A landscape with many valleys, sampled at points; each row gives a point and its height.
From any point a ball takes the steepest step (drop divided by distance) to one of its 2 nearest points. It stops when none of these is lower. Distance is the straight distance between rows; heights are no part of it.
J348 (h 600): [ 17  39  13 -13   1  -7  -5  10   2   4 -12 -18   0  17 -10   2 -15  -8
  14   2]
J443 (h 530): [-13   4  -8  -5   6  14 -11  -4  14  15  -9 -38 -20 -20   9  -7  -2  14
  18   4]
J202 (h 349): [-15   5  -4   5 -25  12  25  -4   3 -25  -4  19 -19  17 -14  36   7  14
  10  -2]
J137 (h 332): [ 11 -15  11  14 -12  17   1   0  -4   0  12  11  15  -6   4 -14   1 -13
 -14   5]
J136 (h 491): [  8  12   7  18 -37   1   2  15   6  22   8  11 -10  11 -20  24  -3  -6
   0  -8]
J275 (h 667): [  6  19   5 -12  13 -12 -21   2 -22 -20 -13   0  24   6   5 -18 -10  -8
   0 -10]
J225 (h 318): [  3   1  -2  12   2 -26  -6  -2 -22  18  10  17   9  -2   1   7  13   0
 -19 -34]
J748 (h 509): [-14   5  -9   0   7   6  -7 -11  11  11 -13 -22 -24 -31   6   5   7  29
  23  16]
J604 (h 195): [  4  31   7 -14  -2  18 -13  21  12 -14  13 -12 -12 -13 -11 -27 -21 -32
  -7 -15]
J852 (h 471): [-12  19   4 -10  20  -7 -16   0   5   1   3  -4   0  -7   0   6  -7   9
   3  16]
J998 (h 220): [ 23  21  10 -12  21 -12   4   4  -5  -4  -9   0   8  -7  -2 -20  -1  -8
   9  25]
J47 (h 169): [ 11  33  19 -13 -11  13  11  -9  16  -7  13  -5  -9  16 -19  14 -11  -8
  -3  11]
J221 (h 140): [  7  15  15  -1 -13  12   9  -6   5 -18  13  17   0   6 -16  10  -3  -3
  -3  14]
J64 (h 657): [ 17  23  11 -11  12  -5 -19  15 -12 -16  -3  15  23   3  -5 -19  -9 -18
 -13 -21]
J932 (h 250): [ 14  -4   0  12  -8  -4  -1  30   7  22   7  38   3   7 -16   0   8 -12
 -18 -24]
J467 (h 173): [-13 -20 -13  -6   8   8  -3 -20  12   9 -24 -47   0  12  27   6 -11  17
  12  17]
J399 (h 550): [  0   8   7 -16  21   5  -8  13  18   1   3 -24   9  18   8  -6 -24 -15
  -2  19]
J258 (h 219): [-40  -9 -10 -12   7  -5 -28  -2   3   0   4 -20   1 -21   2  -9 -11  20
   6 -22]
J681 (h 252): [ -8  -6  -1   9 -11   8  -8 -28 -11  10   4 -32  -8 -19  15  -3   1   3
   0   4]
J177 (h 759): [ 12   7  11 -10  10  17   8   8  29   8  24  -4 -12   2 -11  -5  -5 -18
  -9  20]
J157 (h 506): [-11 -23   2  16 -13   6  -6 -12  -4  13  20  -4   8   0  10   6   0  -3
 -16  -7]
J708 (h 319): [  5   6  -1 -14  22   3 -11  -9   8 -10 -23 -27   0 -18  14 -16 -13   9
  19  43]
J741 (h 420): [ 22  18  11  -2   9 -15  16 -14  -7   5   5  -6  -1   5   1   9   1  -6
  -3  29]
J978 (h 185): [ 19  33  19 -17  -2  12  -6  24  22  -9  21   5  -6 -18 -23 -28 -24 -35
 -19  -7]
J993 (h 654): [  2 -29 -10   8   6  -8  11  13  -6  11  -4  14   9  12   4  -5  15   2
   2 -16]
J538 (h 243): [-26   5  -7  -7   0 -16 -20 -19 -17  -5 -14 -14   5 -10   5   4  -4  24
  12  -6]
J813 (h 674): [ -1  -7 -21  -4  14  -4   8 -41   4   6 -23 -34 -32 -14  24  14  16  22
   9  22]
J893 (h 535): [ 11 -12 -11  -2  29 -24  -5 -18 -19  -4 -21   4  16 -11  25 -16   7   2
  -6  29]
J517 (h 504): [ 12 -14  -1   4  28  -8  -7  -4 -12   5  -7   3  18 -27  21 -25   6   0
 -10  24]
J803 (h 87): [ -9 -20  -8  -1  -2   6  -4  -4   1   9 -12 -32   6  13  16  -6  -8   5
  15   2]
J231 (h 598): [-25 -45 -17   5  -7  11   9   2  15  -6   3  15  -7  -2  -4  10  13  22
   9  -7]
J690 (h 611): [  1   8  -7  16 -10  -5  34  10  -1   9 -11   6 -33 -10 -10  21  19  14
  27   8]
J928 (h 377): [ -5   6 -13  -8   8 -17   0 -30 -22 -23 -27  -7   0   1  12   6   6  15
  13  19]
J906 (h 545): [  9 -16   6   4  19   2  -7  13   0  11  11   4  24   1  16 -18  -6 -18
 -24  -2]
J237 (h 418): [ -8 -17  -2   3 -26  10 -20  23  15  13  11   6   6  25  -8  -4 -18 -25
 -25 -35]
J337 (h 588): [-29 -43 -19  -9   8  11  -6  -5  16 -11   2  -2  -4  -1   0   0   8  24
   9 -13]
J680 (h 534): [ -1 -26  -8  10 -16  14  11 -21 -12 -10  -8 -11  -4  -1  11  -1  13   8
  15   1]
J670 (h 502): [  4 -33  -4  11   0   7   0 -14 -13  -6  -4  -7  13  -9  20 -14   7   2
   2  13]
J889 (h 265): [-30 -27 -10  13 -24  14  16  -9  17  10  -1  -9 -12   7   1  33   0  28
  10   0]
J382 (h 706): [-12 -14 -19  -4  14 -13   2 -36  -5  -1 -10 -18 -23 -16  19  15  18  22
   5  12]
J555 (h 646): [ 26  33  16 -12  15 -20 -13  18  -4  -6   0  14  20  12 -13  -3 -13 -16
  -8 -10]
J985 (h 391): [ -5   2 -15   0  23 -35  19  -7 -18 -15 -24  14 -10 -10   8  19  15  18
  11  22]
J523 (h 393): [-11 -10  -5  10   1 -13  19 -29 -19 -24  -2  11  -6  -3  11  31  14  16
  -4  14]
J194 (h 477): [-17  15 -12 -19   6  -6  -9 -21  -4   8 -19 -43 -11  14  10   3  -4  10
   9 -18]
J127 (h 278): [ -8  -3  10  19 -15   9  -3 -10  -9  -5  20  21   6 -22  -2   8   5   7
 -11   9]
J547 (h 524): [-13 -19   4  13  -8  11 -15  -2  -1  15  24 -18   8 -14  16 -10 -13 -16
 -23 -11]
J697 (h 605): [ -4 -18  -9  15 -28  -2  22   1 -11   4 -10   0  -7  16  -4  15  10   7
  18 -15]
J796 (h 527): [  8 -23   1   2  24   8  -7   7   0   2   1  -6  21 -12  22 -28  -4 -12
 -12  12]
J657 (h 440): [ -7 -14  -8 -15  -7  29  -5  13  21 -16   4   7  -7  27 -10 -14   0 -17
  -4 -16]
J776 (h 419): [ 16  -1   8 -16  19  18   5  21  21 -14   7  16   7   2 -12 -27  -4 -15
  -2  14]
J652 (h 428): [ 11  13  -3  -2   6 -28   3 -21 -34 -19 -23   7  12   5   9   2   5   1
   3  15]
J855 (h 288): [-33 -22 -23  -3   3 -30  11 -16 -14  -7 -11   0  -8  -6  -3  19  13  38
  14 -19]
J530 (h 273): [-31 -23 -18  -3   7 -21  -3  -9  -2   6  -4  -6  -1  -1   3  14   5  32
  10 -11]
J601 (h 279): [-11  -2  -7  -4  -1 -13 -17   3 -10  19  -2 -29   1   4   5 -13  -6  -5
   5 -35]
J480 (h 342): [  5  -1   1   9 -17 -10 -14   6 -12  10  10  18   8   7 -10   6   5 -10
 -19 -45]
J816 (h 193): [-10   0   2  -8   3  28 -11   8  16  -7   9 -27  -7 -11   8 -20 -19 -16
  -1   3]
J370 (h 714): [ 21   5   1   0 -14   2  20  31  17   0  -3  34  -7  26 -27   8   4 -12
   5   0]
J251 (h 313): [  2  -3   8  23 -19  -1  19 -11 -15  -8  10  21  -1 -12  -1  20  10   5
  -2  14]
J276 (h 739): [ 29  20  11  -8  24 -25  -1   0 -17  -4   0  18  18  12   2  -2   4 -13
 -19  -7]
J854 (h 356): [ -3 -22   7  16  -6  15  -5  -3  -9  -4  13  31  22 -12   6 -10   5  -2
 -27 -12]
J678 (h 399): [ -2 -19   4   3 -20  19  -7  21  14  -7   1  20  20  31  -8  -4 -16 -14
  -9  -5]
J980 (h 171): [ 32  27  22  -8   2   7   1  12   8  -1  19  -2   0 -18 -12 -30 -14 -36
 -19  -3]
J134 (h 121): [ 17  19  11 -16  24  -3  -6 -12   2  -3   7 -27   1 -17  13 -22 -17 -21
 -12  29]
J500 (h 211): [-17  -3  -8  -5  -6  14 -20  19   8   5   6   3 -12 -18 -15 -25   2  -5
   4 -31]
J298 (h 451): [-11  13  -9 -14   2   1  -2 -14  -1  10  -5 -26 -21  12   1   4   9   5
   9 -21]
J586 (h 522): [ 18  19  12  15 -30   0  23  12   7  13   5  13 -14  11 -22  23   1  -6
   6   9]
J190 (h 713): [ 19  27   7  -7   8 -25 -13  -7 -21   1   2  -2   7  15   1   6   1 -15
 -13 -18]
J246 (h 228): [ 14   5   6   0  10  11  -5   3  -3   5  22  -4  -5 -21   6 -30   4 -29
 -22 -11]
J833 (h 465): [-16 -35 -16   5  -3  -5  -6 -18 -11   4  -4 -15  -2 -27  10 -12  13  23
  12  -9]
J827 (h 248): [  7  20   7  -1   9  -1 -13  -1  -8  11  19 -21  -8 -18   7 -18  -3 -24
 -17 -11]
J727 (h 389): [  2 -14  -3  18  -2  -4  12   6  -7   7  -3  12  -2 -21   2   2  15  12
  15  14]
J965 (h 473): [ 12  19   3  -2  -4 -17  12  -9 -24 -19 -22   3   7  16   0   9   1   4
  16  14]
J797 (h 567): [  3  22   3   3 -18  14  -5  -5  -4  18  -2 -39 -16  -5   2 -10  -7 -10
  10 -12]
J240 (h 134): [-16  -4   1   5 -27  11  -3   7   7  -7  -9   5   9  23  -8  18 -13  11
  13  -4]
J987 (h 334): [ -2  -4  -2  -4   3  -2  17  -6   2 -11 -21 -10   8  33  11  23  -7  10
  16  25]
J565 (h 172): [-13 -27  -6  10 -24  -3  -5  18  -2   0  -5  25  22  18 -11   4  -4   7
  -2 -29]
J541 (h 348): [  4   3  -1 -15  24  10  -8  10  12  -6 -13 -18  -2 -12   5 -22  -6   3
  21  26]
J145 (h 546): [-13  17  -4  -8   0  15 -12   4  10  17  -1 -41 -20 -11   5 -13 -10  -4
  11 -12]
J62 (h 521): [ 26  24  10  -7  -7  -1  10 -12 -21 -24 -18  -2   3   2  -6 -13   4  -5
  19  13]
J502 (h 210): [-18   2   5   2  -1  20 -20  11  17   4  13 -12  -2 -22   1  -8 -16   1
   1   9]
J879 (h 277): [-17   7  -6  -2  -6   0   0 -21  -7  -7 -10 -12  -7   2   4  18   5  20
  12   2]
J295 (h 165): [  2  13  14 -10  -8  21   3 -16   2 -36   0   5   3   1  -9   1  -6   5
   8  20]
J261 (h 203): [ -3  31  14 -18   6  11 -14 -15   1 -27  11 -11   4  -1  -3  -4 -18 -10
  -9   8]
J197 (h 199): [ 31  12  17   4  -1   7  -3   9  -6   7  15   5   8 -12  -2 -27  -4 -33
 -24 -12]
J119 (h 631): [ -5 -40 -17   8  11 -14  16   1  -4  13  -6  -3   2   9  16   5  14  11
   9   4]
J821 (h 472): [ 21  -8   3  10  25  -9   8   8 -13   9  -7  24  18 -25  12 -23  14   3
  -9  11]
J843 (h 368): [  4   9   6  19 -16 -19   0  14 -12  17  -6   6  10   4  -4  15  -4   6
  13   0]
J929 (h 489): [-13  10   0   0  12   0 -15   2  10  10  -4 -11  -7 -26   4   4  -4  22
  17  26]
J894 (h 409): [  1 -16   4   8 -33  23 -12  18  10   4   4   1  11  21  -5  -9 -18 -24
 -12 -14]
J963 (h 578): [ 18  36  17 -21   3   7   4   9  18  -5  -8 -19  -1  12 -14 -10 -22 -10
  15  17]
J155 (h 300): [  1   5   2 -13  18  -5   5 -12   3 -19 -10  -4   9  19   9  12  -6   8
   6  34]
J496 (h 355): [ -5 -17  -3  21  -6 -12  17 -23 -22  -8   8  16  -1 -17  11  19  17  12
  -8   8]
J577 (h 249): [-31 -21  -8   3   5 -14  -6  -4   3   8   4  -1  11   8   8  23  -6  22
   1   1]
J407 (h 743): [  9  10   9  -6 -22  31   4  11  27   9  12 -13 -16  21 -12  -3 -15 -26
  -8   0]
J7 (h 579): [-26 -22 -15 -18  18  13 -15  -9  16 -19  -8 -15  -4  -1   9   0  -1  22
  14   1]
J873 (h 470): [  4 -13  -4  12  -3   4   9   9   2  16  15  22 -11  -8  -6  -2  24  -3
  -7 -10]
J174 (h 146): [ 35  31  22 -13  -4   2   6   4   8  -2  18  -1  -5   5 -20 -12 -10 -31
 -13  -2]
J948 (h 510): [  1 -18   1   3   4   9  -4  12   9   3  16  38  15  19  -3  -1   3 -14
 -37 -25]
J726 (h 227): [-30  -1 -10  -9  19 -12 -28 -13  -3  -2  -4 -15  -2 -27   9  -3  -3  22
   6   2]
J562 (h 361): [ -4   0   2   6 -10  -3  -8   2  -9  -1   7  13  10  10  -6   6   2  -2
  -5 -18]
J312 (h 251): [ -3   7   5   1   2   3   9 -12  -7 -33   8  32  -3 -15  -9   9  15  11
  -1  11]
J111 (h 583): [ -4 -12  -6   8 -40  17   6  -2  -6  -2  -8  -3  -6  17 -11   2   5   0
  15 -23]
J506 (h 242): [-16  -5  -1   5  14  -3 -22 -14  -7   1  11  -3   1 -38  11  -7   2  12
  -7  10]
J728 (h 558): [ 16  18   5   0 -18   5   0 -11 -22  -9 -16 -16  -1   3  -1 -14   2  -7
  19  -5]
J956 (h 325): [ -8  -8  -2  19 -27 -19  -1   5 -12  29  -5 -12   9  10  -1  18  -6  11
  12 -16]
J161 (h 270): [ 22  16   2  10   6 -24   4   9 -23  11   1  30   3  -8  -6   0  20  -4
 -10 -24]
J89 (h 353): [ -8 -12  -3  22 -21   0   7  -4 -10  14  -3  -4  -6 -21   2   8   9  17
  18   5]
J165 (h 450): [-20 -18 -14 -10 -13  24  -3  14  23   0  -5  -2 -14  22 -13  -5   2   3
  12 -19]
J905 (h 426): [-21  -9  -6  -6 -16   7 -18  15  15   6  11   1   0  23 -11   4 -12  -8
 -10 -34]
J393 (h 601): [  4 -29 -10   7  19 -16  13  -9  -6   3 -10  -1   7   5  23   9   9   6
   2  30]
J29 (h 305): [ 20   4  17  11 -22  16   5   4   3   4  13   4   3  -3  -9 -10  -6 -18
  -5  12]
J615 (h 499): [-16 -26  -3   2  10   5 -13  16  13  13  20  22  14   6   1  -6  -2  -6
 -29 -25]
J135 (h 194): [ 23  33  21 -16  -6  -2  28  -7  24  -5  14   6  -9  21 -27  22  -9  -9
  -2  19]
J949 (h 267): [  5  10  13  11 -17  11  -2   1   0   9   2 -12   1  -6  -1   0 -11  -1
   9  17]
J479 (h 446): [-21  -3 -10 -15  15   7 -15  21  21   2   8   9  -5  11 -10  -2   1   1
   0 -17]
J73 (h 563): [  3 -20  -3  15 -27  12   4  -8 -14   8   1 -11  -3  -2   2 -13  10  -4
   8 -16]
J408 (h 395): [ -3 -20  -4   9  20  -5   9  -3  -2  -5   9  27   6 -15   9   8  17  11
 -11  16]
J886 (h 498): [ -2  -5   4   6  -4  18 -10  19  16  12  23  29  -4 -17 -12 -16   3 -15
 -24 -10]
J166 (h 271): [-16 -13  -9   0   4 -15 -20   7  -9  23  14 -19   4 -11   5 -20  -6  -7
 -13 -45]
J514 (h 324): [ -3   8   3   4 -20  21  27  -8   8 -30   0  21 -18  -1 -18  22   6  12
  13  17]
J699 (h 214): [-30  -9 -10  -6 -10   9 -23   3   0   0   9 -19  -5 -22  -4 -23  -9   3
   3 -37]
J175 (h 296): [ 12   1   3   1 -10  22  26  -3   5 -27  -3  18 -15 -12 -14  -1  14   7
  20  23]
J730 (h 580): [-19   6 -17 -12   8  11  13 -37  21   5 -33 -40 -19   6  20  29   6  37
   4   7]
J841 (h 456): [-25 -37 -14   9 -11  -5  -3  -2  -5   8   5   4   2 -23  -6  -9  12  27
   9 -25]
J347 (h 157): [-20 -18  -1   3 -27   5 -13   7  -3 -11  -5   6  22  26  -8   9 -15   7
   5 -24]
J752 (h 623): [ 22  30  12  -1  -1 -17  -5  20  -3   7  -8   5   9  13 -14   5  -9  -7
  11   0]
J709 (h 488): [-13 -27 -11   5  11   4  -2  15  14  19  18  18  -5  -6  -4  -5  15   2
 -11 -14]
J217 (h 258): [ 12  12  11 -21  17   9  11 -17  16 -17  -5 -20   1  11   4   1 -13   0
   5  39]
J42 (h 400): [ 15  -6   3  -1  10  12   5  21  12   7   2   8   3  -4  -5 -21   4  -9
   7  13]
J475 (h 205): [  3   3  -3 -10  17  -4   5   4  -7 -27  -4  36   9   8  -7  -4  16   3
  -2  -8]
J837 (h 115): [-21 -17 -14   2 -20  10  14 -11   9  16 -21 -33  -6  18   6  16  -3  28
  21 -12]
J647 (h 226): [  4  15  12 -24  16  11  -5 -22   6 -32   0 -18   6   0   7  -7 -17  -6
  -4  30]
J991 (h 455): [-16  -3  -6  -9  20   2 -10  13  15   0   4   5  -2   0  -3   2   3  11
   9   5]
J282 (h 297): [ -5 -10  -4  10 -22 -11  -9   8  -9  31  -3 -25   8  13  -1  -1 -10  -1
   9 -29]
J942 (h 330): [-12   3 -15  -8   2  -3   6 -33 -10 -15 -31 -22 -11   2  13  12   7  25
  19  10]
J637 (h 673): [  9 -20 -10  10   9 -12  24  25  -2   8  -5  33   4  15  -1   7  18   0
   0 -10]
J849 (h 350): [ 44  19  15   5  10 -19  11  28  -3  12  -6  32  18   2 -14  -7   1 -12
  -6  -4]
J539 (h 351): [-13  16  -8   2   3 -21  13  -8 -15 -15 -24   5 -13 -11  -2  21   9  27
  24  16]
J55 (h 158): [  1  18   7 -17  21  12 -13 -15   8 -13   3 -32 -10 -29  12 -19 -15  -8
  -2  27]
J655 (h 445): [ 14   5   3   1  17 -19   8  27  -5   1 -18  19  19   8  -3  -3   0   6
  16  16]
J249 (h 209): [-24 -24 -15  13 -20  -6  27 -13   0  14 -14 -20 -13  12   6  33   3  30
  15  -7]
J300 (h 291): [ 34  16  17   6  -4  -7  -1  28   7  20   8  23  12   4 -16  -5  -6 -20
 -15  -6]
J401 (h 479): [ -7 -43 -14  10   6 -11  -5 -22 -16  -1 -12  -8  10 -24  24 -10  11  18
   5  11]
J606 (h 423): [ -1   2  -8   1  26 -32  10  -6 -20 -15 -12  28   8  -7   8  11  15  13
  -3  15]
J483 (h 208): [ 11  23   3  -8 -13   6 -10  -1  -3   2   8 -18 -14  16  -8  -2  -4 -22
  -5 -30]
J260 (h 231): [-10  16  11   9 -21  24 -12   8  13  10   3 -15  -7 -23  -8  -3 -15   7
  16  15]
J877 (h 599): [ 11  20   3   6 -24  10   5  -7 -11  14 -17 -29 -11   1   0  -6   1   1
  24  -3]
J450 (h 460): [ 15   4   9  28 -41  -1   5  25  -4  14  -2  28   5   0 -20  11  -4  -3
   4  -4]
J334 (h 693): [  5  25  -1  -8   0 -18 -12  -4 -20   0 -10 -11  -2  15  -3   1   3  -3
   9 -23]
J264 (h 204): [ -5  14   2  -3 -13  19 -20  22   9   2   8  -2 -10 -14 -14 -23 -10 -17
   0 -20]
J33 (h 328): [ 25  24   9   3  -5 -17  35 -12  -8   0 -12  -8 -13   8  -2  18   3   0
  14  30]
J70 (h 188): [ -7 -21  -8   6  -6   0   4  14  -5 -11  -2  43  15   9 -10  -1  12   8
  -6 -27]
J618 (h 538): [  8  10  10 -12  25  -1 -11  20  12  -2   8 -24  14   3  15 -22 -31 -30
 -13  12]
J774 (h 548): [-23 -18 -13 -15  27 -11 -20 -12   3   3 -13 -34   9   6  24  -5 -13   9
   1   8]
J931 (h 198): [ -5   7  -1  -1   1  14 -11 -35  -1   0  -5 -40 -18 -31  19  -5  -2   7
   3  18]
J384 (h 264): [ -9   6  -4  -2  11  -4 -21  12  -2  17  20 -14  -7 -19   6 -21  -4 -20
 -19 -34]
J256 (h 272): [ -1  -2   0   4   1  12   9  -2   1 -23   1  25 -13 -28 -10  -4  19  14
  14  15]
J802 (h 373): [ -4 -21   2   7  16   8  -4  -1  -3 -12   8  32  21 -20   9 -10   8  10
 -18   3]
J432 (h 487): [  0   2  -2   7 -10   9  -4  10   6  16  22  24 -17 -11 -17  -6  18 -11
 -16 -24]
J742 (h 438): [-19 -11 -12   4  15 -31  -1  -4 -19   2   3  24   9  -9   3   9  16  21
  -8 -21]
J252 (h 536): [-21  -3  -5 -16  22  -9 -23 -12  -4  -8  -1 -24  15  10  21  -4 -16  -2
 -10  -2]
J114 (h 314): [-27  -5 -16   7  -4 -27  19  -6 -17 -11 -23   3 -11  -7   1  31   8  33
  22  -1]
J923 (h 435): [-28  -8 -10 -12   4  -1 -12   5  14   5  11  -1  -4  25  -7  14  -1   6
  -4 -26]
J772 (h 431): [ 17 -14   1  15   1   1  13  12 -12   3  -5  28  11 -15   1 -17  17   1
   2   2]
J715 (h 132): [ 16  21   7  -3   3  -6   0 -25 -25 -14   6   4  -4 -14   0  -8  14  -7
  -6   5]
J23 (h 422): [  0  10  -2  -3  -6   3   3 -21  -9   5  10 -13 -20   5   0   5  17  -4
  -1 -17]
J671 (h 186): [ -7  13   6 -11   6  10 -11 -16  -6 -29   8   4   4  -5  -1  -4  -1   0
  -5   5]
J622 (h 565): [  8  15   1  16 -16  -7  34  15   2   6  -1  17 -23   2 -16  28   9   4
  15  10]
J470 (h 677): [  0  28   0 -20  12 -14 -21  -4 -16 -12 -15 -22   9  11   7 -11 -14 -11
   3 -11]
J826 (h 20): [-14 -11  -7   0 -16  14   1   2  11  24 -16 -41  -2  18   8   1 -12   8
  18 -10]
J21 (h 385): [  8 -10   4   7 -25  10  10  18   8 -16  -2  36  14  35 -16  15  -6  -9
  -8  -2]
J321 (h 164): [ 23  23  12 -22  26  -6   2  -1   7  -2  -6 -26   1  -5   3 -23 -16 -15
   6  31]
J783 (h 613): [-13 -29 -14  13 -17   4  21   1  -1   2   0  11 -13   3  -6  13  17  14
  11 -11]
J65 (h 263): [-13 -18 -10  -2   3   1  11 -20   7  -2 -22 -26   5  22  22  24  -8  21
  12  24]
J329 (h 229): [-15   0  -5  -5   4  -3   1 -14 -13 -30   4  26   0   2  -4  12  16  13
  -1 -10]
J378 (h 410): [ 22   7  10   5  12  -7   9  28   5   7  -4  27  15  -4 -10 -10   1  -1
   5  15]
J103 (h 630): [-13  -9 -28 -10  17  -6   9 -40  16   0 -42 -36 -26  -4  25  26   8  39
  11  17]
J896 (h 696): [ 11 -10  -5  14  -4  -8  29  36  11   7  -2  43  -5  17 -16  16  11  -5
  -3   0]
J12 (h 289): [ 20   3   0  12   6 -16   8  24  -7  12  -2  45  10   3 -10   4  15  -2
 -16 -30]
J331 (h 735): [ 24   5   7 -10 -24  29   4  22  24  -1   1  -2  -7  27 -19 -20 -15 -33
  -1  -1]
J234 (h 386): [ -3  15   2   4 -21  -1  -1  -9  -7   3  11   4 -12  14 -12  22   7  -2
  -4 -25]
J845 (h 372): [ -7  -5  -1   4 -29  12  14   6   6 -21   1  31  -3  32 -18  25   1   1
   0  -7]
J66 (h 72): [ 10  10   8   2  -4  -1  -1 -31 -22 -15  -2  -8   3 -14  10  -4   3  -2
  -2  21]
J411 (h 537): [ -4 -14   7  13   3   4 -16   9   1  18  22   0  20  -6  15 -11 -14 -20
 -33 -14]
J560 (h 427): [ 13  -4   7   4  23  -8  10  -4  -3   3  16  24   8  -9   8   1  13  -3
 -22  18]
J718 (h 751): [ 12  14  11  -5 -12  16   2  13  28  15  26   6 -18  11 -19   2  -6 -25
 -18   3]
J309 (h 724): [ -8 -30 -24   1  22 -22   9 -29 -10  -7  -9   0 -18 -16  19  10  27  20
   1   8]
J977 (h 500): [  5   0   6  -2  16 -17 -10  11  -1   6   0   0  26  31   9   9 -14 -10
  -9   3]
J533 (h 566): [-14 -13  -8 -12  24  -1 -14  -9   6 -11 -11 -15   5  -3  17  -2  -3  14
  10  20]
J485 (h 302): [-11  -3  -2  14 -19   2   3 -20  -8  22   3 -24 -14 -11   7  12   7  12
   8  -2]
J495 (h 725): [ 23   4   4  -5 -24  14  11  24  19   0  -4  16  -7  36 -23  -1  -4 -21
   3  -4]
J529 (h 480): [ -7  -6   8  12 -18  10   1 -20  -3   5  16 -12   3   8   9  17  -5  -3
  -9   8]
J668 (h 232): [ 30  30  18  -4  -7 -15  38  -3   7   0   3   6 -10  19 -19  26  -3  -6
   5  23]
J375 (h 421): [ -8 -11  -7   6  29 -24   2  -5 -14   0   1  30  15 -13  13   5  15  15
 -17   2]
J773 (h 221): [ 11   6   3   6   5  -7   6  28  18  19  18  41  -4   5 -18   8   9  -8
 -18  -6]
J603 (h 212): [-26 -23  -4  14 -12  -1   6   0   9  11   9   5   1   4   1  30  -1  21
   3   6]
J946 (h 202): [ 25  25   8   7  -3 -16   1  -4 -24   5   3  10  -2 -13  -6  -7  15 -10
  -3 -10]
J149 (h 374): [ 14 -12  -2  -9  16  19   5   8  12  -4  -5 -11  -6  -6   4 -24   7  -4
  18  20]
J243 (h 519): [ -7   4   4 -11  24 -12 -18  -1  -1  -1   9 -12  18  22  16   4 -15 -12
 -20  -2]
J41 (h 525): [  7  17   8  -9  19   0 -13  32  17  11  17 -16   3   2   5 -17 -28 -34
 -18  -7]
J461 (h 517): [-19  14 -15 -19  10   2   3 -32   7  10 -23 -44 -18  15  16  17   3  21
   4  -7]
J182 (h 179): [-11   9   0 -14  18  15 -17  -2   5 -16  11 -29  -6 -24  17 -23 -18 -17
  -9   1]
J891 (h 275): [ 15  15   3 -11  19 -10  -3 -15  -7 -12 -16  -9   2 -20   7 -17  -2   3
  11  40]
J238 (h 207): [  3   0  -2   2  -6   3   6  19  -5 -23  -8  45   8   5 -18  -3  12   4
   6 -14]
J848 (h 478): [ 10  -2   2  -1  13 -15  -2  27   1   4  -9  16  23  28  -2   3  -5  -6
   3  -3]
J676 (h 177): [ 24  26  15  -2 -11   0  -7   5  -1   5  12  -4   1  13 -10   1 -10 -26
 -11 -12]
J561 (h 439): [ -3  -9   2   7 -10   7  17 -31  -8 -14  10  -2  -5  10  10  25   9   5
  -6  14]
J16 (h 469): [ 23   2  11   1  16 -11   9 -16  -9   4  12  -2   9   3  12   0   3 -15
 -18  24]
J170 (h 135): [  4  13   3  -2  -5  12  -3 -38 -13 -20 -10 -20 -11 -24  10  -5   3   9
   9  27]
J121 (h 415): [ 16   6  10  27 -21 -11  15  23 -10  11  -9  21  11  -4  -9  11  -2   4
  15  15]
J648 (h 449): [-20 -24 -11  11  -2 -12  -1   4  -9   5   7  27   7 -19  -8   0  17  22
  -1 -28]
J907 (h 257): [-13  -3   9  10  -4  13 -18 -12  -4  -1  23   3   0 -36   5  -5   1   3
 -13   5]
J35 (h 254): [ 27  20  16   8 -11  -5   8  23  14  18  18  35  -4  -3 -28   7   1 -14
 -15   3]
J138 (h 430): [  3  -2   0 -21  14  22  -6  21  20 -20   8   6   4  21  -7 -22  -8 -25
 -10  -7]
J814 (h 516): [ 15  19   9  -3   0   6 -14  32  20  17  22  -1  -8  -1 -10 -15 -19 -39
 -26 -18]
J981 (h 564): [ 11  16  13 -17   5  15  -1  21  25  -3   4 -14   5  23  -7 -10 -26 -20
   1  12]
J686 (h 507): [  8   5   7   7  -9   8 -15  25  15  23  24  13  -4  -6 -11 -12  -7 -28
 -31 -23]
J581 (h 568): [ -2 -21 -21   3  24 -33   3 -15 -15   5 -24  -1   3 -11  24   4  11  14
   5  28]

Call two points neighbours if one is among the 2 nearest of the other. Go from one point of each pair to the other, from neighbour to neighbour, staying as low as possible. Name the highest point that can't be avoided.
J475, J826 -> J165
J603, J826 -> J889
J873, J66 -> J948
J603, J134 -> J606
J240, J475 -> J238
J826, J221 -> J987
J773, J66 -> J12

Write out the way that a ball takes from each point below.
J752 -> J348 > J963 > J981 > J399 > J618 > J41 > J814 > J686 > J886 > J432 > J873
J382 -> J813 > J103 > J730 > J461 > J194 > J298 > J23 > J234 > J562 > J480 > J225 > J161 > J946 > J715 > J66
J443 -> J748 > J929 > J852 > J991 > J479 > J923 > J905 > J237 > J894 > J678 > J21 > J845 > J202 > J514 > J175 > J256 > J312 > J329 > J475
J370 -> J896 > J637 > J993 > J119 > J393 > J581 > J893 > J517 > J821 > J772 > J727 > J89 > J485 > J681 > J931 > J170 > J66
